Points on a hilly landscape, in no order, each with its height.
From any point a ball rolls to the lowest of the 2 points nearest to it. It stops when none of these is lower. Distance is the straight distance between rows; heights are no part of it.
K747: [142  65 114 150 122 128 143 127 165 146 108 175 142  74 179 117 117 111
  82 141  85 121 168 116  78 177 130 118 105 167  99 114  98  76  91 149
 104 102]  (h 44.2)
K163: [165  96 133 153 126 104 153 112 129 125 146 174 106 154  88 154 139 139
  82 155 115 131 114 116  69 147  95  84 110 105 133 114  81  62 123 159
 164 124]  (h 56.1)
K245: [103 114 162 161 139 139 117 136 107 145  90 169  63 135  93 103 138 147
  96 109 107 106 118 120 168 122  98 134 136 164 157 127 113 123 157 164
 140 164]  (h 40.1)
K132: [113 132 112 207 186 132  98 126 133 122 143 149 123 102  86 140 190 179
 130 121 110 165 115 113 156 178  87 116 103 152 166 137 135 155 115 139
 112 141]  (h 21.2)
K403: [135 168 125 151 157  84  89 159 111 119 109 139 133  83 165  88 126 133
 212  87 202 111  89 138 172 125  90 100 179 132 149 146 215 114 106 149
 132 125]  (h 71.2)
K630: [145 139  91 152 185 147 108 177  90 159 145 101 159  90 175  79 128 109
 147 125 126 153  71 139  80 175 130 143 188 158 127 159 135 180  75 126
 110  99]  (h 63.1)
K143: [106 107 101 121 149 138 111 139 124 128 132 107 176 115 130 109 133 145
 100 104  68 161  94 143  97 156 159 142 138 139  81 128  98 154 110 116
  95  94]  (h 56.7)
K891: [ 54  94 111 103 153 136 103 109 130 119  68 153 184 102 140 111 129 123
  81 137  48 129 152 116 117 127 145 158 130 214 100  93 137 170 149 143
  83 131]  (h 50.6)
K374: [140 170 135 124 122 127 160 185 114 137 128 131 143 112 174  58 109  64
 218 141 209  93  97 144 160 102 112 121 221 135 133 170 184 117 159 116
 175 121]  (h 67.5)
K174: [ 99 157 156 132 142 113  87 152  84 166 125 111 110 155 121 121 123 148
 176 102 125 146  97 137 209 142 117 188 135 131 156 128 141 172 107  78
 123 154]  (h 45.4)
K442: [105 114 140 173 162 109  81 123 104 106  95 159 110 105  77 122 166 178
 124 103 111 131 109 124 172 145  94 124 126 155 166 119 151 129 141 160
 120 149]  (h 31.0)
K328: [153 186 157 134  85 107 171 134 145 149 176  72 101 153 131 150 125 136
 197 100 217  87 119 127 185  88 129 117 171  94 144 126 154  92 134 134
 189 102]  (h 56.3)
K623: [173 114 129 140 135 105  94  90 149 108 103 185 117  89 130 139  96 107
 117 124 170 106 165 125 125  91 122  73  74 124 165 132 131  36 141 162
 131 152]  (h 40.8)
K793: [188  98  61 148 169 125 109 146 172 157 169 139 162 130 156 133 192 117
  89 139  91 191 162 118  67 198 104 132 145  65  89 148  77 137  82 124
 135 146]  (h 57.0)
K24: [160 135 113 180 118 134 167 146 135 109 142 137 179  69 170  91 113  96
 177 135 173 107 128 125 116 160 131 121 146 148 157 141 185  79 103 126
 128  87]  (h 58.0)
K758: [ 98 108  85 136 169 143  97 139 146 165 139 120 172 126 164 134 184 146
  88 151  58 169 105 101 102 121 109 153 143  59  73 110  86 179 141 162
 116 146]  (h 49.2)
K651: [149 136  88 113 148 140 108 158  94 136 141  99 165 152 152 132 140 152
 138 144 124 174 122 164 146 157 157 127 111  87 116 164 120 157 119  93
 134 129]  (h 51.7)
K398: [ 81 137 127  85 127 108 112 156  99 126 102 127 118 163 100 120 116 124
 118 133  94 178 108 125 169 100 108 206 131 139 153  96 148 192 182  95
 137 198]  (h 61.7)
K810: [159 109 137 121 100 124 165 123 144 119 116  99 165  96 176 107  84  86
 137 110 141  99 150 170 107 124 176 112 137 130 104 137 147 108 128 110
 129  82]  (h 56.2)
K886: [128 113 116 165 115 140 119 150 117 181 131 106 131 155 179 122 114 132
 149 148  90  85 117 109 110 135 109 158 167 116  96  96 108 160 122 158
 137 100]  (h 37.2)
K631: [133 146 114  93 157 126  93 164  79 143 131 123 142 182  92 117 138 127
  90 126 115 174 112 132 145 101 141 175 124 119 154 129 138 192 153  91
 130 177]  (h 65.0)
K835: [ 81 159 151  66  93 151 127 141 138 117 146  64  98 178 103 177 140 149
 178 129  98 127 122  86 138 139 125 178 152 133  98 126 134 181 127 105
 135 120]  (h 43.0)
K214: [127 136 106 152 154 174 104 130 130 170 172 115 122 157 120 176 152 131
 123 157  81 140 113  93 111 126  86 168 142  92 126 129  79 181 127 115
 141 127]  (h 39.4)
K372: [106 163 164 157 161 110  99 145 117 154 123 148 112 102 129 104  98 107
 153  88 139 111 118 133 183 106  94 161 126 145 181 118 175 151  86  78
 109 144]  (h 40.3)
K319: [189 163 138  94 117 115 132 163 129 130 161  76 138 188 134 145 152 136
 164 141 179 108 141 147 144 118 140 104 178  86  97 166 155 112 131 144
 208 115]  (h 69.9)
K689: [130 145 187 148  91 122 183 154 154 176 128 109  77 128 154 115  73  82
 175 112 156  47 142 122 164 108 105 164 182 147 148 101 159  96 101 133
 165 133]  (h 62.1)
K51: [102 129 160 125 123 117 116 131  90 137  95 114 103 128 140 108 106 142
 123 108 141 114 114 162 174 107 173 118 103 156 158 127 142 156 138 106
 105 142]  (h 30.5)
K447: [ 90  94 137 103 100 135 146 108 133 108 101 132 107 152 113 149  93 131
  83 167  58 110 139 130 104  81 125 147 103 132 106  82 126 135 188 152
 148 154]  (h 39.3)
K125: [ 84  94 117  99 111 120 130 130 123 163  85  95 172 168 175 130 138 157
 113 145  85 105 105 159 126 114 178 113 145 102  90 117  71 160 158 158
 103 131]  (h 57.3)
K464: [ 43 138 113  76 125 204 169 133 132  74 157 137 114 137  80 154 185 175
 117 153 112 214  91  68 104 153 142 175 120 140 127 123  79 150 197 114
 107 152]  (h 48.8)
K410: [192 101  95 155 144 119 135 144 149 141 159 136 176 118 137 114 159 111
  96 135 107 147 162 121  72 165 127 125 128  74 128 151 114 110  91 115
 125 133]  (h 59.7)
K557: [140 118 132 136 124 164 121 133 111 145  95 148  74  97 168  87  88  86
 105 114 160  79 151 102 130  97 128 114 114 172 158 119 119  93 115 150
 111 122]  (h 37.5)
K105: [139 150 197 135  81 100 181 123 158 143 129  86  83 125 139 130  98 116
 186 110 188  53 156 146 182  86 132 137 162 120 135  97 186  91 127 156
 164 125]  (h 59.8)
K659: [148 108 112 133 142 129 120 134 117 134 121 155 148 130 139 111  99  89
  77 128 103 104 144 141 106 100 108  96 130 118 118 148 107 114 133 138
 109 113]  (h 39.5)
K977: [150 152 116 166 197  74 116 125 116 100 125 145 162  74  87 106 153 139
 153  62 173 136 102 110 126 119  88 108 120 114 198 130 187 103  78 102
 116 115]  (h 50.0)
K165: [169 112 112 158 158 118 157 129 128 109 148 129 162 109  83 122 164 120
  95 109 100 146 147 106  81 148 123 119 103 108 174 132 109 101  84  80
 113 140]  (h 62.9)
K223: [108  85  88  61 104  83 116 122 141  90 120 132 185 154  99 144 136 126
  99 123  89 191 138 156 100 164 170 133 124 129 102 150 113 124 163 126
 103 134]  (h 25.0)
K569: [151 114 123  94 110 105 118 133 104  81 114 114 134 184  63 139 148 147
  97 135 120 166 111 131 122 123 133 112 123 114 124 142 109  99 168 160
 126 161]  (h 36.8)
K625: [113 144 187 127 110  73 121 124 136 129 124 104  80 164  86 140 117 145
 155  75 141  83 130 120 199 106 102 151 144 108 172 112 162 111 116 149
 111 168]  (h 55.8)
K419: [106  93 112 151 161 138 123 119 154 123  94 157 145  84 123 104 134 121
  72 118  52 114 163 114  95 158 139 130 119 224 103 107 104 121 100 165
  93 113]  (h 47.2)
K424: [ 78 168 164 125  86 147 162 101 128 103 162  89  56 144  82 156 127 178
 136 119 134 127 107 127 169 114 120 146  95  93 119  87 113 151 116 103
 118 110]  (h 73.1)
K50: [222 134  79 152 131  89 145 156 159 123 150 171 156 100 160  88 122  60
 149 158 167 159 157 136  85 175 106  79 180 101 132 181 174  59 122 132
 158 132]  (h 62.5)
K450: [ 82 126 122 106 134 197 138 128 132  85 154 142 104 126  69 174 193 199
 115 143 133 193 111  66 116 171 112 143  93 113 132 134  80 141 150 119
 147 156]  (h 44.0)
K10: [143  72 134 146  98  85 156 103 191 149 141 171 141 108 149 135 115 110
  66 124  87 147 174 140  82 167 134 117  97 132  90 117  86  95  99 111
 105 108]  (h 41.6)
K923: [134 180 119 153 161 146  93 126 143 122 162 135 104 130  73 175 196 173
 150 128 146 150 126  60 144 127  71 121 100  73 155 130 131 144  90 103
 147 128]  (h 55.3)
K455: [ 90 109 115  98 131 121 124 143 127 157 107 128 150 162 138 134 141 146
  85 159  49 148 120 103 111  76 126 162 137  88  93  88 106 168 175 146
 138 159]  (h 44.6)
K523: [ 86 142 134  98  77 105 137 139 128 125 124 127  81 194  73 139 132 143
 117 152 101 166 130 106 167  92 102 169 136 117 143  97 117 156 210 134
 161 200]  (h 56.9)
K84: [ 99  97 131 103 118 132 142 115 117 103 127 151 141 153  84 131 159 162
  72 151  87 161 114 120 103 134 135 130 137 118 104 118  75 117 228 166
 135 159]  (h 43.9)
K765: [173 164 109 147 142 141 140 183 100 142 154 120 132 133 152  71 124  77
 194 125 177 125  88 114 123 138  95 140 217 125 141 154 165 149 126 112
 151 109]  (h 69.5)
K123: [ 98  53 107 123 142 107 118 118 158 153  86 169 194  96 184 118 129 119
  78 137  58 135 152 157  85 148 134 112 132 134  67 121  92 110 117 163
  79 120]  (h 46.7)
K579: [137 110 119 138 135 140 109 130 117 137 140 141 137 157 102 148 126 129
  95 138  92 126 122 125 111 127 101 126 121 110 119 149 103 154 148 116
 124 112]  (h 44.1)
K17: [140 161 131 107 113 188  88 150 118 149 168  85  98 157 146 193 167 182
 185 160 151 149 118  91 167 146 140 155  99  89 105 141 129 157 106 101
 157 140]  (h 74.3)
K637: [154 170 136 126 118 205 120 144 145 153 182  79 136 106 180 186 150 141
 211 153 160 144 110 105 125 150 154 135 123 100 109 165 118 137  87  88
 153  88]  (h 72.9)
K612: [126 128 163 102  92 155 141  99 117 142  65 132  55 141 169 118  68 116
 135 151 162  51 154 162 154  87 137  91 104 169 100 104 101  83 129 169
 127 126]  (h 52.4)
K219: [197 130 101 132 134 108 116 142 132 138 164 153 110 184 131 144 140 144
 104 174 117 125 146 125  85 142 113  97 129  66 114 140 116 111 119 158
 182 140]  (h 61.2)
K832: [159 155 110  87 128 121 118 148 123 155 186 128 117 202 108 172 126 154
  98 166 122 118 142 144 116  90 142  99 120  67 123 132 110 137 143 142
 189 136]  (h 64.9)
K572: [117  94 125 115 171 161 106 110  95  95  69 175 127 105 114  99 101 102
  76 114 127 117 143 135 115 116 123 132  95 197 131 135 106  84 124 166
 103 145]  (h 29.1)
K939: [111 118  85  98 183 126 102 146  79 108 130 139 161 144  93 108 173 140
  70 139  94 203  96 121  98 147 125 161 135 111 132 132 112 184 158 120
 128 179]  (h 68.5)
K511: [138 132 137 143 148 154 113 165 109 180 135  88 147 126 170 111 124  96
 176 130  94  96 113 130 144 144 123 175 186 139 126 131 141 177 109 109
 120 104]  (h 41.3)
K146: [116 136 130 120 115 163 116 117 140  89 168 122 113 128  98 180 183 191
 127 115 143 177 120  90 133 167 153 123  82  96 133 139  95 120 107  98
 139 135]  (h 39.1)
K925: [148 152 168 110 122 123 150 140 126 120  95 129 149  95 158  84 104  70
 191 121 215  60 117 159 160  89 140  96 180 159 131 161 191  82 158 137
 171 117]  (h 66.0)
K842: [113 104 158 109  99 129 131 107 118 119  74 148 105 127 122 114 101 150
  98 127  92 110 136 146 124 136 171  93 100 157  79 100 115 103 145 160
 128 101]  (h 83.7)
K905: [141 139 150  85  99 109 124 150 105 157 104  68 159 204 144 126 130 132
 157 121 144 112 127 167 159 109 155 118 160 122 108 156 147 169 145 117
 145 131]  (h 65.1)
K995: [135 114  95 152 166 183 109 140 120 128  83 183 125  67 159  75 106  88
  90 120 144 119 150 104 101 132  95 124 105 205 155 144 112  87  86 156
 102 133]  (h 33.5)
K894: [187 143  67 155 158 139  93 134 131 113 163 121 139 120 123 139 164 144
 185 123 183 165 133 121 135 183  84 114 138  72 149 170 141 125  95 120
 161 120]  (h 43.8)
K347: [138 135 148 109 107 139 150 139 117 141 157  54 117 172 126 133 131 142
 121 102 119 101 119 113 122 106 165 157 140 105 103 108 110 151 121 125
 130 109]  (h 48.0)
K13: [ 61 124 168 109  79 130 167  73 123 107  98 136  79 123 110 123 128 155
 106 147 127 135 125 167 167  93 180 138  86 153 136  75 114 166 206 116
 106 158]  (h 80.2)
K402: [154 144 144 126 114 157 150 159 147 152  98 127 103  97 197  88  69  57
 181 131 178  72 157 104 144  88 112 148 173 152 155 141 169  87 116 142
 155 141]  (h 64.1)
K752: [110 113 129 156 127 139 178  85 153 130 173 151 115 139 102 173 136 166
  65 161  81 131 119 111  55 130 126 138  90 121 106  63  80 133 124 120
 146 104]  (h 33.4)
K283: [117 124 141 101 170 130 110  98  94  75  81 151 114  81 107 102  86 100
 108  85 187 101 136 154 122 104 129 121 105 192 147 131 156  70  80 150
  95 130]  (h 22.3)
K931: [ 79 146 103  47  87 179 131 125 146 100 162  71 112 166 123 194 148 164
 126 151 109 157 111  70 104 111 163 171 119 104  81 110  96 172 134 125
 118 133]  (h 38.5)
K299: [ 50 140 145 110 138 113 128 103  85 111 110 136 144 111 111 120 106 154
 123 130 101 149 101 176 161 126 161 145  97 181 142 124 146 187 145  80
  91 122]  (h 24.2)
K399: [126 118 143 109 113 121 128 117 122 126 111 139 103 169  90 142  93 101
  87 138 110 104 171 130 140  67 112 141 104 117 138 118 133 124 173 144
 138 168]  (h 44.5)
K141: [147 103 102 163  90 120 129 124 138 145 115 171 115 113 185 120  79 102
 143 171 138 103 143 127  95 149 117  73 121 152 122 142 105  90 119 152
 134  86]  (h 48.2)
K922: [ 67 115 146 148 115 144 182  85 161 116 172 155 113 120 118 163 158 161
  63 172  57 153 109 107  87 116 156 162 102 137  93  65  92 167 196 109
 117 109]  (h 39.2)
K539: [167 127 137 148  95 119 178  96 153 119 188 100 121 126 123 156 112 114
 130 118 149 109 135 140  91 118 157 121 108  78 133 107 124 104 114 116
 147  80]  (h 61.3)
K551: [ 96 119 138 109 117 122 130 111 120 117 102 129 163 130 131 142 103 109
 102 138  62 117 150 125 111 117 135 161 112 154 105 114 171 169 142  97
  80 114]  (h 53.9)
K429: [ 67  86 157  94  94 142 156  67 126  81  78 156  97 110 115 121 121 146
  90 146 115 129 147 166 128 122 187 120  88 172  98  88 110 113 202 162
 102 149]  (h 82.0)
K453: [131  90 150 152 144 128 139 101 130 126 116 187 113 145  99 147 155 164
  59 158  78 135 116 126  76 141  96  98 123 142  94 106  91 100 177 181
 157 135]  (h 50.5)
K145: [137 158 158 132 130  93 110 130 121 122 109 127 130 110 139 113 112 116
 182 101 162  84 113 151 167  98 104  86 157 126 130 164 206 124 121 121
 139 112]  (h 68.6)
K605: [145 149 100 130 157 115  93 153  92 105 144 106 166 116 128 128 140 152
 160 106 174 165 100 159 156 170 130 127 123  99 144 168 175 127  84 116
 134 124]  (h 48.4)
K273: [206 150  89 151 136 112 118 152 137 106 101 188 135  91 153  71  97  40
 168 158 191 133 155 105  85 133  97  69 174 147 147 172 187  40 117 172
 141 143]  (h 65.5)
K497: [161 122 114 167 126 132 125 113 170 118 120 179 128  83 161 125  95  65
 126 148 162  93 167 112 102 124  97  75 108 159 148 162 140  68 102 145
 115 122]  (h 45.1)
K6: [100 128 194 104  67 101 160  68 136 129  94 100  61 158 149 149  98 133
 124 141 165  73 167 163 185  64 164 129  96 145 127  96 135 138 148 149
 118 168]  (h 57.6)
K912: [124  78 113 131 109 122 168  91 170 136 159 137 167 121 128 164 134 139
  70 141  69 158 150 126  75 162 133 132 100 102  86  91  68 107 129 127
 129 100]  (h 38.3)
K647: [136 122 120 144 133 114 128 117 122  91 138 132 149 106  86 121 156 140
 105  96 120 175 124 110 121 142 155 144  79 132 166 116 147 134 128  90
 115 137]  (h 62.2)
K946: [119 138 123 193 183 101 123 130 133 107 127 163 154  53 114 101 140 133
 129  99 164 112 125 116 124 145 102  88 106 185 181 126 176  95  61 122
  85 108]  (h 41.9)
K122: [156 136 154 128  95 123 162 147 118 153 132  88  86 161 137  98  88 102
 114 104 152  84 127 128 127  85 138 119 144 114 131 116 113 104 116 152
 140 128]  (h 52.2)
K446: [208 168  96 159 136  85 102 133 131 140 158 159 114 152 122 134 142 125
 169 113 191 103 152 112 145 115 107  74 149  62 162 140 166  95 130 149
 179 125]  (h 29.0)
K548: [112 102  82 119 160 111 108 119 149 114 153 143 196 128  86 146 180 142
  80 116  87 226 128 123  99 196 112 146 121 176 117 164 105 167 120  84
  95 125]  (h 55.5)
K460: [119 113 100 141 193 102  87 155 100 160 113 116 192 101 171 101 114 121
 118 114 104 157  83 186  85 162 144 138 169 166  96 145 125 191  89 122
 102 113]  (h 59.9)
K112: [ 92 111 103  82 145 124 103 144  86 171  69  83 189 156 180 111 148 150
 147 139  89 142  91 152 137 146 163 135 164 122  69 128  99 200 138 138
 112 130]  (h 59.3)
K329: [140 109  61 171 146 134 111 145 156 178 154 158 175 134 197 146 138 130
  98 166  81 149 109 126  76 127 104 115 138  61  90 111  67 140 127 146
 137 114]  (h 52.5)
K71: [ 70 104 124 141 155 130 128 101 129 102 117 181 164  75 100 111 116 151
  93 126  95 161 126 170 138 165 141 125  82 204 148 138 124 144 131 106
  87 118]  (h 17.6)
K565: [150 145 141 144 134 113 133 130 122 104 138 140  87 141  70 130 154 158
  89 116 132 122 130 103 131  99 112  87 100  73 180 123 117 108 133 126
 142 163]  (h 63.7)
K72: [133  96 123  89 121  91 113 127  94  99 100 109 171 149  96 121 125 135
 115 113 127 160 115 181 138 158 164 113 112 148 126 154 140 114 132 132
 115 130]  (h 30.2)
K626: [168 152 142 151 125 122 141 155  99 137 123 134  79 142  99  83 113 120
 118 104 143  96 121 100 139  81  98 111 127 101 192 109 115  92  99 141
 136 143]  (h 57.1)
K788: [ 86 112 176 115  93 108 143 107 137 154 131 124  72 180 119 171 104 156
 105 154  72 107 116 120 121  95 118 156 137 133 104  65 110 155 163 138
 165 137]  (h 33.6)
K113: [115 131 151 135 122 130 127 149  99 156 114  97 117 126 140 113 101 112
 199 116 119  55 129 161 164 149 134 136 186 170 135 144 155 151 115 139
 124  97]  (h 44.8)
K997: [139 110 126 135 152 116 120 143 122 130 114 121 169  96 155  98 111 100
 157 113 120  90 120 164 109 169 148 107 184 200 124 172 147 136 113 137
 114  69]  (h 48.5)
K517: [101 141 156 135 118 152 160 112 106 109 145 137  82 148  65 126 142 169
 100 117 113 150 104 109 142 105 118 134  92  88 138  97  90 136 159 116
 134 141]  (h 69.3)
K500: [115 125 117  79  86 160 138 128 146 104 172  78 136 150 119 171 145 157
 113 136 127 173 131 112 103 152 183 140 106  85 103 133  91 131 126  98
 105 124]  (h 34.6)
K495: [105 123 156 153 110 150 152 118 109 143 118 135  69  91 153  88  98 133
 103 115 119  96 117 134 148 104 174 140 100 158 143  83 104 133 137 129
  97 122]  (h 35.5)
K179: [134 139 137 149 149 123 121 146  88 138 124 142 139 107 158  92  99 117
 128 117 156 121 125 151 151 109 153 130  95 133 157 146 173 136  98  86
 102 122]  (h 35.2)
K739: [145 104 133 110  83 129 137 107 130 159  80 146 112 123 200 140  52  90
 125 179 147  77 141 156 102 114 140  64 111 150 104 125 110  78 130 156
 150 105]  (h 50.3)
K239: [ 94 120 156 116 119 114 127  88 135  75 101 132 131 107 106 136 104 110
 109 122 124 100 158 140 144 107 131 129  85 165 137 120 198 145 132 113
  83 133]  (h 57.2)
K917: [ 81 139 184 102  85  77 143 133 136 166  94  96  91 182 117 123 111 144
 158  91 145 108 136 163 235 116 133 159 133 144 154 116 133 126 129 129
 116 179]  (h 60.2)
K465: [ 68 178 164  93  85 144 147 122 124 135 167  86  78 157 104 156 141 158
 153 149 113 172  98 123 190  96 137 174  92 103 129  96 107 173 157  73
 110 142]  (h 75.6)
K555: [186 122 110 180 109 117 168 109 159 126 193 131 138  97 130 143 138 109
 140 119 150 126 137  95  82 159 138 114 129 114 153 122 119  88 105 105
 142  68]  (h 64.5)
K943: [124 157 141 164 179 118 130 131 144  97 108 159 134  51 135  92 113  94
 153  85 201  76 139 102 134  92  93 120 131 181 191 131 201  76  77 135
 103 115]  (h 35.3)
K513: [186 132  92 188 154 105 101 141 131 121 131 152 137 109 130 116 143 116
 149 123 156 138 134 129 116 178  87  82 143 118 139 176 147 117 104 145
 133 107]  (h 37.7)
K755: [195 163  99 170 136 149 156 143 152 132 211 118 147  99 144 142 158 103
 181 147 156 132 123  69  76 157 113 130 161 102 160 145 122 107 100  99
 161  82]  (h 67.6)
K701: [183 113  82 146 123 111 144 157 137 128 125 160 181  94 195  70  92  54
 160 143 174 137 140 142  92 172 139 108 169 141 141 172 144  74 113 117
 114 112]  (h 60.1)
K867: [151 159 108 148 174 111 113 176  73 139 128 133 128 119 135  66 117 103
 144 100 154 131  79 142 118 155 106 146 173 156 139 151 166 153  78 121
 130 122]  (h 66.6)
K268: [137 109 122 113 102 129 147 131 134 135 137  99 175 108 162 126 114 136
 145 126 100 159 128 163 120 155 187 119 107 112 105 139 114 139 114  75
 112  83]  (h 54.1)
K660: [145 161 158 126 121 136 147 150 130 126 170  61 124 130 118 131 131 122
 174 101 159 103 125 117 157 121 132 139 148  99 142 137 158 130 116  95
 151  86]  (h 52.3)
K422: [ 48  99 132  71 101 135 162 107 105 134  78  89 150 129 144 115 119 155
 115 144  65 122 121 163 137 110 195 155 126 150  93  79  96 168 166 136
  96 128]  (h 59.6)
K205: [127  96 119 102 143 130 134  99 130  93  97 162 153 115  84  99 107  96
  53 107 100 144 152 145  91 111 139 108  94 141 121 132 106  99 151 132
  84 139]  (h 34.3)
K736: [149 123  67 158 189 155  86 132 149 152 150 126 174 122 145 142 208 127
  95 148  79 210 124 114  69 172  86 154 151  88  81 140  86 198 100 136
 104 142]  (h 53.5)
K79: [128 142 171  99  94  91 144 125 131 146 103 139  62 194  76 132  97 130
 100 125 127 124 159 127 184  60 111 151 105 103 153  91 121 106 165 149
 176 209]  (h 50.4)
K560: [161 109 140 130  96 128 178  84 164 127 157  96 134  94 167 130  88  83
 100 121 133 107 159 179  79 102 183 124 114  91 108 105 116 114 121 120
 114 100]  (h 58.3)
K564: [105 154 146 149 124 108  97 131 118 134 146 107 106 137  95 155 148 168
 168  83 141 122 112 104 198 122 102 161 109  97 173  97 163 147 123 107
 121 139]  (h 50.2)
K91: [166 154 141 170 110 140 157 138 138 126 168 120 142  97 166 111 110  85
 185 133 174  85 128 123 125 115 138 115 147 113 148 133 184  98 141 105
 173  83]  (h 55.7)
K473: [168 157 154 143 124 111 129 132 128 142  88 136  79 117 126 104  86 101
 152  94 190  80 144 116 155  65  95 104 136 119 169 112 156  58 103 167
 138 160]  (h 61.8)
K831: [147 113 107 124 164 104 114 127 147 117 167 123 190  81  97 146 149 130
 110  97 119 213 127 138 106 189 138 142 107 140 146 162 128 141  93  52
 110 112]  (h 58.6)
K620: [167 156 160 110  95  90 154 148 123 150 105  63 145 179 148 116 121 130
 168 133 189  92 144 172 180  85 161  83 157 135 112 159 155 117 140 142
 171 115]  (h 67.3)
K993: [177 134 107 172 142  96  82 124 129 121 109 164 141 117 134 134 125 120
 145 115 170 123 142 142 151 122 114  75 105 112 160 148 166  85 128 152
 143 132]  (h 35.8)
K664: [123 103 104 178 169 108 110 128 141 114 130 164 162  85  99 116 154 154
  99 126  99 173 135 165 139 211 110 107 103 199 141 161 134 131  97 137
  89 116]  (h 10.6)
K532: [134 145 191  86 129 121 102 107 135 120  72 129  73 122  96 122  93  89
 146  63 190  91 150 123 187  66  94 126 120 148 140 116 168  57  98 168
 119 179]  (h 64.8)
K353: [161 127  86 161 109 137 136 159 123 165 144 104 168 128 206 118 110  99
 166 166 115  97 125 133  98 157 126 115 187 105  97 151 126 125 118 145
 128  81]  (h 41.2)
K906: [110 116 145 126 124 135 143  46 126  76  78 132  82  81 103 125  99 123
 107  96 178 112 159 182 160  93 154 106  66 152 141  91 137  96 127 166
  82 152]  (h 63.9)
K449: [206 162  79 120 144 182 141 162 164 144 225 125 163 121 181 146 161  95
 186 163 174 147 136  95  75 162 136 134 185  50 101 176 112 130 107 112
 187 102]  (h 70.0)
K956: [130 137 161 143 157  90  78 107 146 108  85 154 134 108  85 133 136 127
 148  65 165  94 141 124 161  83  73 111 121 149 155 129 197 104 121 145
  88 151]  (h 73.0)
K683: [ 74  98 189 110 116 166 131 104 126 137  77 180  47 127 129 119 105 128
  89 147 111  69 146 130 146  95 109 140 122 178 123 107  91 103 168 176
 138 164]  (h 46.8)
K208: [100 121  90 115 141 134  89 125 131  87 122 120 148 150  83 166 170 161
 121 134  85 194 115 117 107 185 106 135 128 162  92 148 120 176 150 132
 125 129]  (h 51.3)
K209: [104 107  69  47 103 132 130 128 157  82 165 118 164 157  92 173 163 146
 109 137 106 222 132 101  86 166 152 156 113  93 100 145  77 130 146 111
 116 152]  (h 30.4)
K685: [ 83 132 167 124 154  97  92 110 131 113  53 170  79 103  79 113 118 138
 120  73 148 107 135 118 181  83  75 134 108 159 160  96 161  95 117 164
 108 180]  (h 68.7)
K409: [169 174 105 122 124 178 119 173 130 143 187  96 136 131 182 146 142 114
 220 140 202 142 103  95 133 151 132 113 171  83 127 192 133 140 110 101
 176 101]  (h 71.6)
K794: [148 119 114 133 143 136 101 139 130 115 139  97 175 132 142 132 150 116
 171 114 124 126 116 139 107 191 133 110 176 143  88 182 140 154 117 115
 135  80]  (h 51.8)
K74: [124 111 149  94  79 141 168  80 122 155  80  94 103 154 167 134  80 116
 107 143 152  73 164 183 139  72 188  91  99 151 105 108  95 131 150 150
 117 131]  (h 54.5)
K820: [109 122 168 154 112 140 126 146 129 178 140 129  83 158 136 138 128 154
 126 158  60  97 123  98 151 134 101 172 138 143 110  92 114 171 130 118
 150 129]  (h 31.5)
K355: [ 80 132 166 121  89 112 132  74 137 102  87 137  60 100 120 117 103 145
 138  95 177  88 162 156 192  84 139 128  78 135 140  77 166 120 127 153
  80 148]  (h 61.0)
K777: [ 82 158 155  72  81 106 124 141 118 151 100  68 127 204  96 147 117 139
 180 121 136 126 117 153 204 114 133 140 142 130 136 138 133 174 149  86
 141 146]  (h 63.0)
K926: [187 132 118 136 126 131 123 150 126 157 101 121 143 147 190 112  91  75
 175 165 152  83 153 152 128 121 127 101 178 115 102 161 161 135 145 143
 173 122]  (h 44.3)
K556: [ 98 162 122 134 162 194 105 124 143 115 167 144 106 130  60 164 210 178
 123 146 113 188 113  42 129 144  79 149  95 115 134 145  94 173 108  96
 127 151]  (h 49.1)
K43: [144 106  93 102 119 121 129 131 121 171 136 119 169 167 191 140 121 129
 111 155 104 120 130 152 107 128 152 107 140  59  92 140  66 132 138 132
 126 108]  (h 55.1)
K440: [ 94 129 125  87  96 122 106 136 116  91 116  80 127 160  97 143 145 152
 154 139  89 144 112 109 147 158 150 163 134 154 117 127 144 187 156 110
 123 128]  (h 46.5)
K193: [118 128 107 112 139 177 101 125 156 131 193 119 128 160 121 207 176 163
 109 177  92 155 127  63  77 128 120 163 116  73 109 132  86 163 107 108
 143 133]  (h 33.3)
K52: [ 96 120 108 112 132 160 156  94 150 131 199 138 112 168  86 193 170 169
  73 165 104 150 113  70  65 121 113 161 106  91 103  87  62 153 147 122
 144 112]  (h 25.9)
K3: [ 43 155 152 104  98 156 179  89 110  99 147 107  85 124 106 135 144 163
 130 157 104 176  82 151 161 104 192 174  95 138 133  80  92 182 210  93
  81 144]  (h 78.0)
K764: [152 139 139 120 174 136 119 108 134  76 102 162 155  65 137  95  84  63
 134  97 208  97 137 146 107  94 126  96 125 175 159 161 181  58  98 124
 114 119]  (h 28.9)
K468: [148 119 116 194 138 138  96 132 130 127 143 142 102 115 122 142 167 167
 151 124 116 127 111 110 135 193  99 100 120 132 144 155 108 125 107 150
 151 104]  (h 30.1)

For each start below, name the point where the ball stops.
K631 => K820
K939 => K223
K647 => K223
K551 => K52

Call two points neighbours if one is among the 2 nearest of the other. Go from one point of each pair to the other, from neighbour to neighbour, staying as low as possible. Name the highest point that can't be avoided.
K820 and K283 => K112
K446 and K52 => K579
K820 and K223 => K165
K51 and K283 => K557
K993 and K572 => K513
